Each row is a point on a landscape with many valleys, with its height.
A ball rolls from a point to the lowest of its 2 nearest points, and stops where none of them is lower. Distance is the straight distance between rows; heights are no part of it.
z_877 h=51.0: [ 10   7 -18  -2 -17   3 -44   7  18 -10  15 -30 -16 -26  16  11 -47  -9
  20  27  -3 -26  10   4   9  16 -35   4  -8  26  -1 -26  11  -1 -32 -26
 -32   6  13 -21 -10  35   1 -37]
z_710 h=41.0: [ 30  55 -27  32 -23   9 -18  40 -19 -11  20  35  -7 -13 -28 -49  -8   2
  -8   3  24   1  -4  19  -5  -4  22 -24  23 -22  20  13  -8  24  -4  -8
  10  -7  29  33   0  10  25  -4]
z_122 h=36.2: [  2  -1 -24  13  10 -18  23  13  -9   7  17  25  14  -8 -20 -17  28  40
  18 -44 -18  -3 -10 -40 -16  19   8 -31  15  16   8  29 -18   0  33  17
  -1 -23 -10  24  25 -30  25  17]
z_619 h=34.0: [  8   4  29 -10  18  16  -1  15   4   4   4   1   7  14 -19   8  16  18
  18  15  28  20 -22   0 -12  22  37  28  19 -13   9  11  -7 -25  -4  27
  -9   3  -8 -29 -19 -19  21  16]
z_401 h=40.5: [-25  12   4  16  -4 -19  -2 -22  -1   3 -26  38   9 -16  -8  -8  27  18
  10  -1   7 -22  12  -5  10 -29  57 -21   6 -29  14  12   9  15   4  -4
   6 -13  -3  -2  27 -37 -19   5]
z_842 h=47.6: [ 18  44 -24  25  -9 -27 -37  21 -17  -9  11 -14 -13 -16  -3 -30   5 -40
 -10  35   7 -37  -6  37  -5 -23  -1 -32   1 -12 -12 -26  -1   8 -15 -18
  23  19  33  11 -20  10  -3 -37]
z_998 h=32.2: [-10 -17 -29 -15  10  20  -6 -19  -9  30 -17  19  16   4  17  14   3  21
  10 -60   5  10 -16  19   2   3 -26  17  -5  21  -1  -6   3 -15 -13  14
 -26 -42 -16   7   6   1 -18  39]
z_427 h=37.2: [ -1   3 -16 -15   6 -45  -1   3  15   0  22   6   2  21   3   7  46 -11
  -9  20 -47 -33 -26 -11 -50 -21 -27 -22   7  14 -29 -22 -18   1   8 -46
   0  26  -2 -24 -27  14 -21 -42]
z_93 h=59.6: [ 15   9  31   7  15 -15 -10  24   1   9 -29  20 -36 -16 -18 -22   2   6
  -2 -11  23  13   0  20   1 -22  41  20  -2 -40  36  -3   1   5  17  25
  27   7   5   5 -20 -23  12   6]
z_232 h=46.3: [-11 -30 -20  -1  -7   9  17 -26 -11 -25 -32   2  21   2  28  11 -25 -30
  -8 -28  21  16  -7  48  43 -11 -13  38 -23 -37   9 -14  15   9  -5  20
  -5 -29   9  -7   9  27 -15  -4]
z_27 h=72.5: [ 11 -22   3 -13 -17  10   5   2   2 -11  24 -16  15  24  -6   6   5 -19
  -5  24 -39   6 -10 -34 -30  25 -24  11  12  30 -31  -5 -25 -15  -7 -22
 -39  29 -19 -25   8  15   3 -46]
z_686 h=43.2: [-13  16   0   6  17 -30  20   6   3  21   4  17 -23  23   6  16  15  -1
 -21 -17   5   5 -20  33   2  -2 -58  -2 -24 -16  -4 -16  16  26  -8 -39
  54 -11   8   4 -14  27  31  25]
z_467 h=28.3: [-54 -32  18  22 -13  20  31 -11  48  34  -3  -4  -1  41 -13  18   5  46
 -11 -29 -11  20  15 -31  -3 -11 -22 -11 -40  16 -16  35   3  24  12 -25
 -25   0 -56  -1  37 -20  -2  14]
z_442 h=36.3: [ 18  15  -3   3   9  11  12  13  -9 -11  26  38  15  20 -29 -24  18  10
  -3 -10  28   0 -12  14  -4   2  34  10  30 -27   7   9 -18  -2 -22  31
 -19 -15  -4  -3 -24 -16   0  17]
z_353 h=69.9: [-21 -30  47   5  -7   6  13 -24  -5   7  -4  15  14   8 -26   9  19   2
 -23  21 -12   8  36 -11  10 -15  54   0   6 -43   7   3 -19   7  -4  13
 -12  17 -15  12  -9 -34 -21 -10]
z_333 h=49.2: [ 30  -9 -27  -5  16   3   4  20  -5 -13 -28  -5 -19 -29  22 -21 -27  26
   3 -62 -20 -26  -3 -31  16  20 -35  -3  -1  29  -3  -6  12  11  49  21
  11 -18   7  31  13  15   7   6]
z_462 h=17.7: [ 36  14  16  -6 -10   6 -33  21  -9 -35  -4 -29  -6  -8 -13 -13  -8 -49
 -13  61   0 -24  -2 -25  -9   5  26  18  34 -20 -19 -32  -8  -4 -15  15
 -14  28  23 -30 -28  12  11 -47]
z_520 h=26.6: [ 15  13 -17  -7 -16   5 -14  11 -17  -9  33   8  25  14 -14  -6  18 -45
 -13  30  -5   6 -31  27 -22  -1   8   2  34 -21  -5 -12 -27  -6 -20  -6
 -19  10   7  -9 -33  14  11 -14]
z_860 h=56.4: [ 32  20  -2 -10   9 -28 -39  44  -3  18  41 -40 -24 -31   1   7 -34 -15
   4  -3  21   7  -9  29 -16   5 -24  -2   0  21  23 -15 -16 -20 -11   6
  28  19  10  -7 -27   7  18  15]
z_39 h=28.9: [-35 -20  -4  36 -51  34  24 -38  -1  -2 -27  20   4  33  -9  17 -13  13
  25 -29  21  22  10   1  42   6  17   1   3 -12   1  23  19  13 -25 -22
 -18 -33 -34 -18  45  -2   4   6]
z_681 h=54.3: [ 18  11  -6  -3 -20  30 -21  14 -31 -17  -9 -41   4   6   9  -6 -34 -42
  19  35  28   7 -11  -1  20  29  -7  23  24  23 -25  -1  11 -12  -9  -5
 -14   7  14 -18  21  37  17 -14]
z_862 h=49.5: [ 18   3 -15   9   7 -18 -22  32  -1  -9  27 -49 -25 -32  -1  -6 -15  11
  30   4 -17 -29  -4 -51 -25  34 -35 -15  -1  64   0  -6  -2 -33   9 -22
 -10  10  -2 -15 -18   4  40 -36]
z_257 h=23.5: [-12  21  -3   2 -13  14  24 -16  -3  -1   3 -15  14  50  13  -1   2 -17
 -18  32 -10 -13  19  11  15   3 -26 -18  -3  18 -49   2   3   6 -11 -31
  26  19  -4  14  28  26 -32  -4]
z_704 h=52.6: [ 20  24 -18 -10  -9  34 -58  16  -9  -1  -2 -25  -3 -20  16  -8 -63 -17
  23  40  31  -7   6  22  15  16 -13  11   4  22  -6 -10   9  -8 -22   7
 -22  -4  36  14  -8  39  -8  -8]
z_105 h=51.3: [  9   0 -22  17 -10   9   7   9   4 -12 -19  20  -8   1   3  -9  -8  18
   0 -47  -8 -11  -5 -11  24   8 -17   1  -6   0   2   7  12  21  16 -12
  -7 -15  -6   9  34  13   2  -2]
z_328 h=48.7: [ 20  -7 -24   1  -9 -21 -26  11  -2 -17   9 -33 -24 -22  23  11 -56 -35
   5 -10  13   1 -10  28  27   4 -59   5 -16  -5   8 -42  16   4 -10 -25
   8  -4  25 -18 -10  50  23 -28]
z_88 h=28.4: [-27   2  17 -20  -2 -32  54 -34  13 -14  17  -5  18  40  26   9   6 -23
 -32  23   1  -7   9  20  -6 -30 -22 -18  -6  -9 -35   3   1  14 -15 -34
  59  23  -3 -14  16  10 -53   8]
z_324 h=69.1: [-24  -9  16   5  10  34  17 -31  -3 -14  -4  18  35 -12   1  -5  -9   1
 -28  21  -1  -4  50   8  37   0  51   5   0 -42   9   9  -8  19  -8  33
 -21 -17   7  42 -12  -7 -35  10]
z_247 h=42.5: [-21 -20  10   2  40 -32   4 -21   7  10 -19  34   6 -16 -14  -9  45  34
   3 -28 -20 -15   1 -32   2 -23  41 -17   6  -8   7   7  -1   0  31  21
   2 -16  -7   2  -7 -40 -11  21]
z_34 h=34.5: [-17   6 -32   7   6   7   3  -1 -12  40  11  25  21  -8   7   2  15  42
  16 -50   1   6  -3  -5  -6  15  -8 -24  -2  25  -1  26  -4  -1   7   9
 -12 -42 -14  37  34 -20   3  54]
z_922 h=71.9: [-15 -28  35 -21  -3  24  -2 -30  -5  23  13 -10   4  30 -15  11  19  -1
   6  43 -43  23  24 -45 -20  26  -3 -16   4  23 -22   2 -11 -22   6 -11
 -29  32  -8  18  20  -7  -3 -25]
z_255 h=62.7: [ 34  18 -16  13  15   6  12  15 -22 -41 -19  13 -23 -28  14 -48 -32 -12
   7 -12  37   5  -5  16  30  22   8  13  11 -27  25  -2  28  10  20  36
  16 -38  33  22  -7  11  27   2]
z_452 h=45.1: [  0  40 -19  26 -15 -24 -22  25   0  -5  14   4   3 -26  -8 -19   0   5
 -17  16  -8 -37  27  13  11 -15   5 -45 -11  -3  -5   4 -14  35   3 -25
  21  14  16  32  20  12 -10 -17]
z_546 h=50.1: [ 24  16 -30  11 -14 -20  -5  -9 -41 -25  23   0 -22 -14   8 -28 -15 -73
 -14  21   7  -8   4  36   9   2  -8 -17  15  -9  13 -35  12  -5 -24  -7
  13  -7  37  12 -42  16   4 -28]
z_916 h=33.8: [-29 -15   5  14   9 -11  18   1  18  37 -31  12 -14   5   2  18  23  18
 -28 -65  11  -9  -3  -9  -3 -56   7  -9 -40   4  -5  15  16  21  35   2
  23  -7 -33   2  26 -37 -24  48]
z_167 h=41.8: [  3  22  -7 -20  24 -30 -28 -11  -3  10 -14  -2 -15 -30  17   8  11  -6
  37  16  -8 -21 -15  15  -3   0   3 -13  -4  16  18 -19  25 -23 -10   7
  22  -1  25 -22 -19  -8   0  15]
z_299 h=33.6: [ 21 -28  41 -25   8   5  19  -6 -10  -8  23 -11 -22  10 -11   9 -19 -17
  -6  10 -16   9  39 -38   9  15   9  -1  10  15   3  -4 -12 -15  15  19
  16  38   3  17 -10 -14 -19  -5]
z_470 h=26.9: [  6  36  -3  -9   0 -10  17   6  11 -24  38 -14   3  28  -2   6  14  -3
  10  47   1 -44  -2 -24 -18   9  -5 -19  16  11 -35  -5   2  -4 -21 -22
  13  32  -1 -33  -3   1 -12 -28]
z_811 h=34.4: [  2 -17  13 -25  -1 -46  17 -12  -9 -12  10 -34 -20  19   0  15  29 -19
  16  40 -38 -17 -26 -41 -54 -14 -16 -25  20  33 -39  -9  -1 -35   9 -35
  27  40   5 -32 -30  -5  -9 -44]
z_974 h=45.8: [ 12   2 -16  -6   3 -18 -19  13 -15  21  -4  -3 -17 -10   8   8 -13 -24
 -14 -37   7  24 -28  45   7   0 -57  11 -12 -11  20 -33   4  -2  -8 -22
  24 -16  18   5 -12  31  36  13]
z_846 h=36.6: [ 24 -22  11 -20  -7  -4  10  -3  16 -19  20 -16  -7  19  26   8 -27 -41
 -24  -1  -7   7  -6  19  -1  -9 -56  21   2   3 -22 -23 -10 -12 -18 -30
  22  10   9 -16 -12  54 -31 -16]
z_833 h=22.7: [ 11  51 -21  -8  10   1   5  11  16 -15  68  19  17  28 -15   0  18  -9
  -6  37  17 -25  -3  15 -17   3   4 -24  23 -12  -7  -5 -17  10 -27  -5
  -3   8  14  -5 -35   7  -3   6]
z_849 h=38.6: [ 16  37 -24  31 -13  36  -8  37  -8  -8   9  23  36  -5 -16 -37   6  30
   1  -7  47  11 -25  26  -2 -11  39   4  21 -24  13  38  -9   4   4  27
 -11 -32  11  26  10   2  14  31]
z_216 h=34.3: [-12 -51   6  25 -16  16  -3   0  20  35 -34   4  -1  16 -12  -8  30  46
 -11 -59  20  14 -13 -11  10 -27  22  29 -12 -10  -8  16  -8 -22  -3  -2
 -48 -29 -56 -14  -7 -18 -10  -1]
z_315 h=30.7: [ -2 -12  12   2  -3  23 -21  21  13  28 -41 -18   1 -24   3  10   4  32
  21 -23   9  25 -24  -6 -15   2  27  25 -13  22  21  27   4 -28  33  21
 -18  -7 -27 -14  22 -26  19  27]
z_808 h=70.7: [-11 -46  67  -7 -18  11  17 -11 -23  -1 -14  -9  14  33 -32  31  27 -10
 -17  35 -14  36  14 -41 -21   7  57  -2  19 -35 -13   8 -31   2  22  20
  -9  46 -15   6  -7 -33  11 -29]
z_454 h=68.0: [-27   5  13  -5  36 -16  30 -20  14 -18  14   8  26 -19  20   3 -10   1
 -34  15  -1 -20  41  19  35 -14  11  -5 -22 -34  12   2   0  28  12  17
  24   1   5  18  -8   1 -32  18]
z_114 h=17.8: [ 40  30   1 -19   9 -10   3   8 -12 -22  50  -3 -12   2  -4 -13  -2 -42
   1  36  23 -17  10   6 -20  14  29  -7  33   5   1 -17 -14 -22 -27  24
  21  20  27  -9 -55 -11 -13   0]
z_335 h=61.1: [ 29  21  25  21   3   7  -9  20  -6 -33 -30  10 -19 -30  -7 -38 -11  -9
   1  26  25   8   8   0  13   5  55  14  14 -48  30   2  10  10  25  28
  15  -5  28   6  -7   0  34 -16]
z_99 h=28.5: [  8  20  -4  12 -14   9   7   2 -12  13  -4   1 -35  34   7 -17 -29 -23
 -25  -9   4   2  20  26  26   7 -50  -4 -12  18 -25 -10  10  20 -18 -33
  36  -2   7  28  10  36  -7   5]
z_403 h=31.5: [-22  14  26 -19  10 -26   3   6  10  28  14  -7   8   0 -24  32  31  27
  30  29  10  19  -8  -8 -43  -9  41  -5  -4  -1  24  22 -16 -19   4  19
  16  34 -12 -22  -7 -50   8  16]
z_836 h=28.2: [-14 -40  17  -3  -6  -5   6  -3   3  32  12   1  21  23 -14  18  28   3
 -15  -5 -34  33 -11   1 -31 -15 -15  11  -7  -1  -4   8 -35 -15  10 -12
 -15  22 -28   7   7 -10  -9  -5]
z_155 h=29.6: [ 20   5  35  -6  -6   0  42  -1 -23 -32  17 -17 -20  22  -8 -12 -10 -41
 -30  42   5  -6  37 -17  12  11  19   5  14 -13 -13  -9  -6   6   3   2
  38  39   8   8 -21   6 -13 -33]
z_522 h=26.5: [ -5 -42  22 -13  24  27   3 -19   5  15 -12  18   1  30 -11   4  31  31
  15 -17 -22  25 -23 -29 -10  27 -15  23   9  13 -10   1   1 -31   1   3
 -51 -17 -29 -12  -5 -12  19   3]
z_316 h=47.1: [ 13 -10  10   8  24  15  -4  27  19  13 -29   6 -18 -26   6 -15   3  56
  -5 -52 -30  -8   0 -40  -4   5   4  -7  -3  21  12  15   8   3  69  28
  15 -14  -5  36  13 -13  17  32]
z_457 h=43.0: [-19 -11 -12  -1  31  -3  25 -22   0   4  -7  19  20   0  28  -4  -8  -5
 -42 -41  17  11   8  58  30 -25 -28  23 -29 -32   7 -14   9  20 -10  19
  14 -39   8  28 -24  21 -34  33]
z_251 h=66.5: [ -3  27   5   1  32 -11  46  -7  -4 -29 -13 -12 -12  -1  29 -16  -7 -18
 -16  20  26 -20  14  21  33   7  -2   0 -25 -17  -1   1  36  19  19  14
  56   0  16  13   3   2  -5   9]
z_912 h=28.6: [  3 -20  21 -12  11  31 -22   5  17  18 -14  -4  -1 -19  -6   0  -3  40
  36  -1 -10  29  -5 -40 -29  36   9  23   1  37  27  13  -1 -32   0   7
 -61 -13 -18 -18   7 -23  36  -1]
z_319 h=44.0: [-21 -19   8 -17  55 -30   6 -20  30  31  -3  20 -20 -12  -4   6  30  58
   9 -50 -19  -6  -2 -50 -29 -27   2 -10 -16  40   5  18  14  -4  26  37
  -4 -23 -14  -8  -5 -51   0  53]
z_895 h=36.1: [ -3 -39  22 -31  22 -12  18 -15  -3  21  32  -6  -8  -1  -3  17   1   6
   6 -21 -24  29  16 -28 -12   6  -7  -6  -3  26  13   8 -14 -21  15  40
  11  18  -6  20  -8 -33 -17  33]
z_548 h=40.6: [-31  10 -13   4  -7 -27  22  -7 -19  34  -8  17  -2  33  -9  22  34   5
   2  -7 -19   3 -22   3 -14 -10 -35 -20 -12   7 -19   7   3  18  10 -56
  33   5  -8   2  21   6  21   5]
z_197 h=73.2: [ 10 -10 -27 -16 -27  14   7 -19  -6 -23  28  -4  38  19  19  12   2 -35
   5  18 -15 -11 -11   4 -10  11 -15   4  15  26 -34   0 -14 -14 -38  -4
 -30  11  -1 -22  20  13 -43 -17]
z_47 h=35.5: [-17  14  17  12  -9  11  12 -23  25 -32 -35   8 -23  -2  14  -2 -32   8
  16  14  13  -9  27   1  45  -3  10   5 -12 -42  14  -6  42  33 -10  -9
  17  -6  11 -13  28  11   2 -14]
z_2 h=29.0: [ -1 -42  12  14   6  40  15  -7   5 -10   9  24  22  35 -19 -16  17  40
  -5 -31   8  12 -11 -22  28  21   4  22  34 -27 -16   6 -17  -8 -18  12
 -66 -36 -31   0 -15   7  16  -6]
z_287 h=36.7: [-21 -23  -8  14  -8   1  15  12  22  25 -37  16   2  34 -16   0  35  34
 -13 -51 -13   9 -33  -6 -29 -25 -18  28 -32  13 -14   9  -4   5   9 -33
 -31  -6 -46 -25  21  -7   5 -12]
z_815 h=43.3: [ 36  10  13  -9   2  31 -18  19 -20 -13 -18 -13  -7   1  -2 -45 -40 -60
 -30  26  45  33   2  38  13  -5  20  36  12 -15   4 -13   3   3  -7  35
  -6  11  21  10 -11  12 -14   1]
z_407 h=71.3: [-26 -36  49 -16  -2  15  29 -18  -4  13  -4  -6  -5  56 -33  21  38  18
   4  25 -17  34   0 -52 -41   2  25 -17   4  11 -25  19 -11  -3  34   1
 -16  48 -24   1  12 -38  -1 -19]
z_806 h=27.8: [-27 -15 -14 -14  35 -19   3   5  25  29  12 -16  39 -16  23  26  36  44
   0 -29 -25  12 -30   6 -41  -9 -38  15 -44  31   6  19 -14 -11   2  10
 -23 -12 -37 -13  12 -16   6  31]
z_859 h=38.7: [-39  12  -4  11  -5 -31 -12   6  25  30 -30  25  -9   6 -14  14  30  44
   2  -7 -22  -2 -20  -1 -33 -23 -20  -8 -32   2   3   4   5  32   4 -64
  -8   8 -22 -25  16  -3  18 -22]
z_615 h=43.1: [  4  39  -3  31 -32   0   7  18  -5  -5  22  28   2 -15 -28 -19  -8  16
  -9  10  14  -4  46  -1   5  -5  45 -29   9 -24  23  26 -18  33   5 -13
  19   6  18  37  24 -10   1  -6]
z_414 h=40.3: [  5   1 -38  -1  -4  23 -26 -13 -25  -4 -32  16  32 -15   8 -16   8 -11
   5  -4 -15  -9  -7  21  18  -1  16  -2   7   5  -4   1  -3  -4   4  19
 -28 -21  16  25  11   6 -26   7]
z_392 h=48.2: [ 27 -17  -2 -13  -3  16 -11   8 -17 -26   9   1  23 -37  -7  -4 -29 -14
   7  -6  15  11  10   0  13  17  44  16  29 -16  32   3 -20  -5  -4  62
 -28  -6  12   6 -14 -15   1   8]
z_43 h=30.8: [-26   7   9  23  -6  11  19   8  46  35  -5  23 -17  39  -9   8  -3  37
 -27 -50  20  -3   7   5   4 -28 -20   6 -32   5 -15  15   7  38  -6 -19
  10  -9 -43  -6  33 -12 -21  35]
z_711 h=25.8: [-59 -40   9  27 -33   7  33 -46  40   0 -27   4  11  34 -10  23   1  35
   6 -24  -1   4  13 -24  22 -19   2  -1 -19  -5  -8  14  15  19 -16 -30
 -30 -19 -56 -47  42 -19 -11 -11]
z_635 h=52.9: [-13  11 -35   7 -10  15   1   1  19 -15  -3  -2  29 -22  19  12 -10  32
  29   0  -6 -13  -2 -11   8  25 -13   3 -20  22   1  25  10  11   4  -9
 -33 -19  -9  -9  43   9   3  -5]
z_910 h=52.8: [-39  16   2  19 -26  -5  -9 -18  19  -8  -1  23  11  13 -23  14  12   4
   3  41 -17  -1   2  13   8 -11   7  -4  13 -52  11  -9  -5  34 -32 -38
 -18  -1  -2 -21  -5  17  27 -33]
z_961 h=44.7: [ 33  14 -52  -9   8  -6 -16   1 -26 -21   4  11   2 -18   6 -32   2 -37
  15 -17   0  -4 -42  24   2  17  -8 -15  39  -7  24 -35   6 -17  -3  19
 -12 -36  32  -9 -42  16  42  -2]
z_878 h=39.1: [-22  11  27 -21  29 -21  10 -24  12  -6 -30   4 -33 -16  12  16   0  19
  27  21   3 -18   8 -12  21  -6  10  -8 -15 -22  24  -8  50   6   6  -6
  37   3  12 -21   1 -18  13  10]
z_762 h=40.9: [  0   5   3 -32  41 -25  -3 -20  19  -8  16  16  16 -14  18  17  31  -1
  16   7  -1 -17 -17  21 -14 -18  20   9   3  -3   9 -15   4 -19 -20  38
   6  -1   4 -41 -27 -21 -35  31]
z_755 h=38.5: [  3 -30  27 -50  35 -18  28 -37   6  -5  36  14   0  10  25  24  15 -17
   2   9 -18   6   7 -12 -15  -6  -9  -1   7  11  -6  -9  -2 -29 -12  18
  20  11   7 -14 -29 -10 -46  27]
z_519 h=29.8: [-19 -10 -31  -5  30  -5 -18  -4  23  32 -40   6  24 -29  28  14  26  51
  -2 -63 -14  -7 -23   8 -17 -16 -31  22 -49  38   1  -3  11  -1   8   3
 -31 -39 -19  -3  19  -1 -10  27]
z_101 h=32.1: [-16   7   1  28 -41  36   1 -30   0 -21 -20  34 -17   7  -6   0 -43   1
  28   1  19  21  29   4  46  14  18  11  20 -27  23   9  29  28 -34 -17
 -18 -33  12  -3  23  22  24  -9]
z_535 h=32.6: [ -3 -23  32 -34  -6 -19  21 -34  16 -13   0 -25 -10  20  32  22   1 -30
 -11  26 -23  -1   0  -2 -18 -27 -36  -3  -1  10 -33 -11   6 -26 -13 -46
  48  27   7 -19  -1  24 -47 -13]
z_964 h=49.1: [-20 -23  -2  13 -35  30   0 -23  -1 -31 -19 -19  46  10   6  19 -25 -39
 -13  25   8  24 -12  43  34  -9   7  36   2 -42  -5   1  -1  16 -27   8
 -21  -5   1 -25  21  30   3 -13]
z_718 h=64.6: [ 25  46 -38  21  22 -17  21  10 -12 -38   6   9 -24  -9  27 -42 -14 -26
   2  -6  44 -25  -6  29  28   9 -30 -13 -20 -13  -3  -7  40  29  -3  13
  40 -28  39  18  -2  19  13   3]
z_626 h=30.9: [  7  16  -4   7  -6 -34 -13  21  -2  -4  26 -47 -25   6   4  12   5 -11
  14  25   2 -31 -22  -6 -34  -5 -40 -13  -4  44 -34 -15   3 -36 -13 -45
  31  30  -2 -33 -17   7  -1 -36]
z_173 h=42.4: [ 16  38 -44   0  -1  21 -28   1 -40  -3   6  12  18 -14  -2 -30   5 -24
  15  26  -5 -13 -11  21   8  25   7 -21  31  19  -4  -3   2 -15 -12   7
 -16 -22  36  34 -20  18  10   8]
z_724 h=23.7: [ 21   3  41  -2 -21  -6   1 -14 -39 -44 -11 -41 -27   6   3 -10 -11 -71
 -24  69   5  -8  19 -25  -9   4  26   3  41 -22 -36 -34   4  -6 -30 -10
  27  34  23 -17 -30  11  -5 -62]
z_108 h=25.7: [-26 -56  -1  -9   5  -1  24 -14   8  39  -4 -18   9   9  -2  27  27  18
  -4 -43 -28  34 -19 -27 -38 -19 -33   8 -37  38  -5  25  -1 -20  29   6
 -18   5 -36  -4  25 -31   4  23]
z_987 h=48.5: [ 23  21 -33  -1   5  -5 -34  18 -11   5  14 -12 -11  -4   1 -14  13  -8
  18   8 -24 -20 -28  -7 -20  29 -32 -19  20  36 -11 -24   1 -29   0 -27
 -16  -7   6  -7 -27  21  37 -17]
z_86 h=55.1: [  2  23  -7  -6  -8  -5 -34  23   1  25  30 -54  12 -35  11  33 -29   3
  20  32  14   7  10  27   0  17 -21  -5 -26  27   8  10 -12 -21 -13  -9
  15  27   7   9   4   9  10  11]
z_869 h=58.0: [ 20  26  14   3   7 -36 -13  34  -6  16   9 -12 -41 -32  -5  -1 -21  -2
   0  -4  23   1  15  16   2  -5   4  -9 -23  -7  36   1   4   8  11   2
  62  21  17  19  -6 -14  19  15]
z_338 h=37.3: [ 12   6 -42   0 -15  22 -37  14  -5  -3 -34 -14  14 -38  38  -1 -43   0
  17 -11  18  -9   8  32  20  -3   0   5 -23  11  -3  13   6  22  22  26
  -3 -11  20  31  30  20 -36   5]
z_561 h=44.8: [ 10  18  -1  11  -8   3  -4  14 -15  18  31  13   2 -31 -17 -10 -13  27
   5 -11 -11  13  45 -20   6  26  15 -37   9   1  33  13 -22   4  22  -1
   7  -3  17  61   9  -6  21  14]
z_623 h=37.0: [-10 -27  16  -5  17  -3   7  -6   9  21 -42  -7 -10  -3  13  20   3   0
 -26 -33 -17   4  -5  15  15 -28 -16  20 -37  -9   5  -4  15   2  36   5
  26   6 -12  10   9  -1 -19  25]
z_18 h=29.5: [-11  -2   8 -10  -2 -12 -10   4   0  27  35  13  31  16 -26  16  44   4
   8  28 -17  16 -16   7 -46  -1  18  -7  17 -10   2   4 -40 -15 -14   3
 -25  20 -10  -6 -24 -21  -1  -5]
z_660 h=40.0: [ 20 -17  13 -20  -4  22  -4   5   2   2   3  -6   2  12  10   0 -31 -28
 -27  -1   2  16  10  30  12  -2 -11  31   1  -3  -6 -14 -16  -3  -8  14
  -3  18   0   6  -1  21 -41   4]
z_709 h=11.2: [ 28  43  -8  -4   5  14 -33  15  17 -38  30 -17   7 -20  -2 -14 -14 -27
 -12  60  10 -46  15   0   3  -4  18  -3  12 -20  -3 -24  -4   3 -27  24
  -9  14  39   0 -46  12 -12 -19]
z_478 h=33.9: [ 12  15 -18   3  -2  11 -23  23 -15  18 -39 -27   0 -30  25   2 -10   0
  28 -10  11   4 -12  13   7  19  10   3 -14  27   2  19  16 -17  36  21
  23  -6   8  16  30   0   9  32]
z_411 h=54.0: [-22  10  -1 -12  -1   5   0  -6  15  15  24 -18  27  -8   6  29   1  17
  16  35 -14  -6  18  -7  -1  18 -11  -9 -21  18   1  16  -6  -5  -5 -11
  -6  18  -5   5  23  -5  -4   8]
z_54 h=48.0: [ 14  32   7   5  -5  -1 -13  23   7   1   0 -20 -48  -6 -15 -13  -9  37
  33  16   1 -32  16 -57 -23  16  -8 -19  -9  66 -13  13  16 -17   4 -30
   7  20  -1  -8  15 -15  12 -27]
z_238 h=45.4: [-18 -27  15  20  32  15   6   4  34  27 -14   6  -7 -23   7   0  17  78
   4 -56   3   1   9 -53  -6 -17  30 -15  -9  10  10  34  12 -11  55  43
  -5 -36 -28  22   3 -38  -7  58]
z_852 h=46.1: [ 24 -24  29 -16  -4  24 -15   2 -37 -23 -35 -22   5 -31   6  -3 -40 -59
  -4  29  30  30  16   3  21  29  58  35  29 -13  17 -10   1  -5   6  51
 -14   2  17  -6  -9  -5   7   0]
z_379 h=38.3: [  3  13 -10  12 -19 -25  14  17  -9  -3  -9  23  -3  -6 -20  -2  21  20
  27 -11   2  -7 -15 -17 -18  -5  37 -11   8  -4  12  25  -6  10  19   1
   9   8 -10 -14  29 -34  12  -6]
z_239 h=51.2: [-28  -3  15   1 -34  -3   4 -31  13 -17  -1 -11  12  11   5  32 -18 -37
  -5  48 -13  19   3  35  18  -8 -14  11   7 -45   9 -21   2  12 -40 -33
  10  14   5 -31  -3  35  19 -29]
z_652 h=46.4: [ 19   9  14  -1  -2  -7 -21  26  -8  30  18   1 -42  -9 -26  -8 -11  18
   6 -11 -23   5  19 -34 -13  20 -13 -19   4  34  12  -1 -13 -10  10 -19
   7  22   0  27  -3  -4  22  -7]
z_408 h=50.2: [ 28  -2 -30  -1 -26  13  -8  -3 -41 -42  17  -4  10 -28   0 -17 -39 -60
  -8  16   9   2   8   8  25  17  16   8  35 -17  20 -16  -3  11 -19  28
 -25  -9  31  13 -23  16  15 -20]
z_599 h=46.7: [ 26  18 -45   9 -14 -15  -4  25 -28  -6  13  14   2  -1 -19 -22   8  -9
   7 -39 -12   1 -43   4  -8  25 -20 -14  37   3  15  -7 -18  -2  10 -12
 -12 -14   4  -3  -2   8  53 -10]
z_461 h=40.1: [-42 -24  12   9  11   8   2 -32  20  35 -40  19  -1   6  23  17  -9  15
 -34 -48  10   4  27  35  35 -40 -12   7 -44 -15   0 -12  14  24  -1  -7
   5 -32 -14  16  11   5 -49  42]
z_168 h=31.6: [-11 -65  25  15  -9   9  22 -12  23  -9  -7  10  12  39 -21   5  21  23
 -26 -34  -4   9  -5 -14  19 -20   7  36   5 -33 -16   2 -20   3 -12  -4
 -47  -8 -47 -24 -10   4  -9 -28]

Where does a ball stop that starts at each point below?
z_316: z_108
z_762: z_709
z_681: z_522
z_239: z_711
z_408: z_257
z_808: z_108
z_704: z_522
z_93: z_108
z_599: z_522
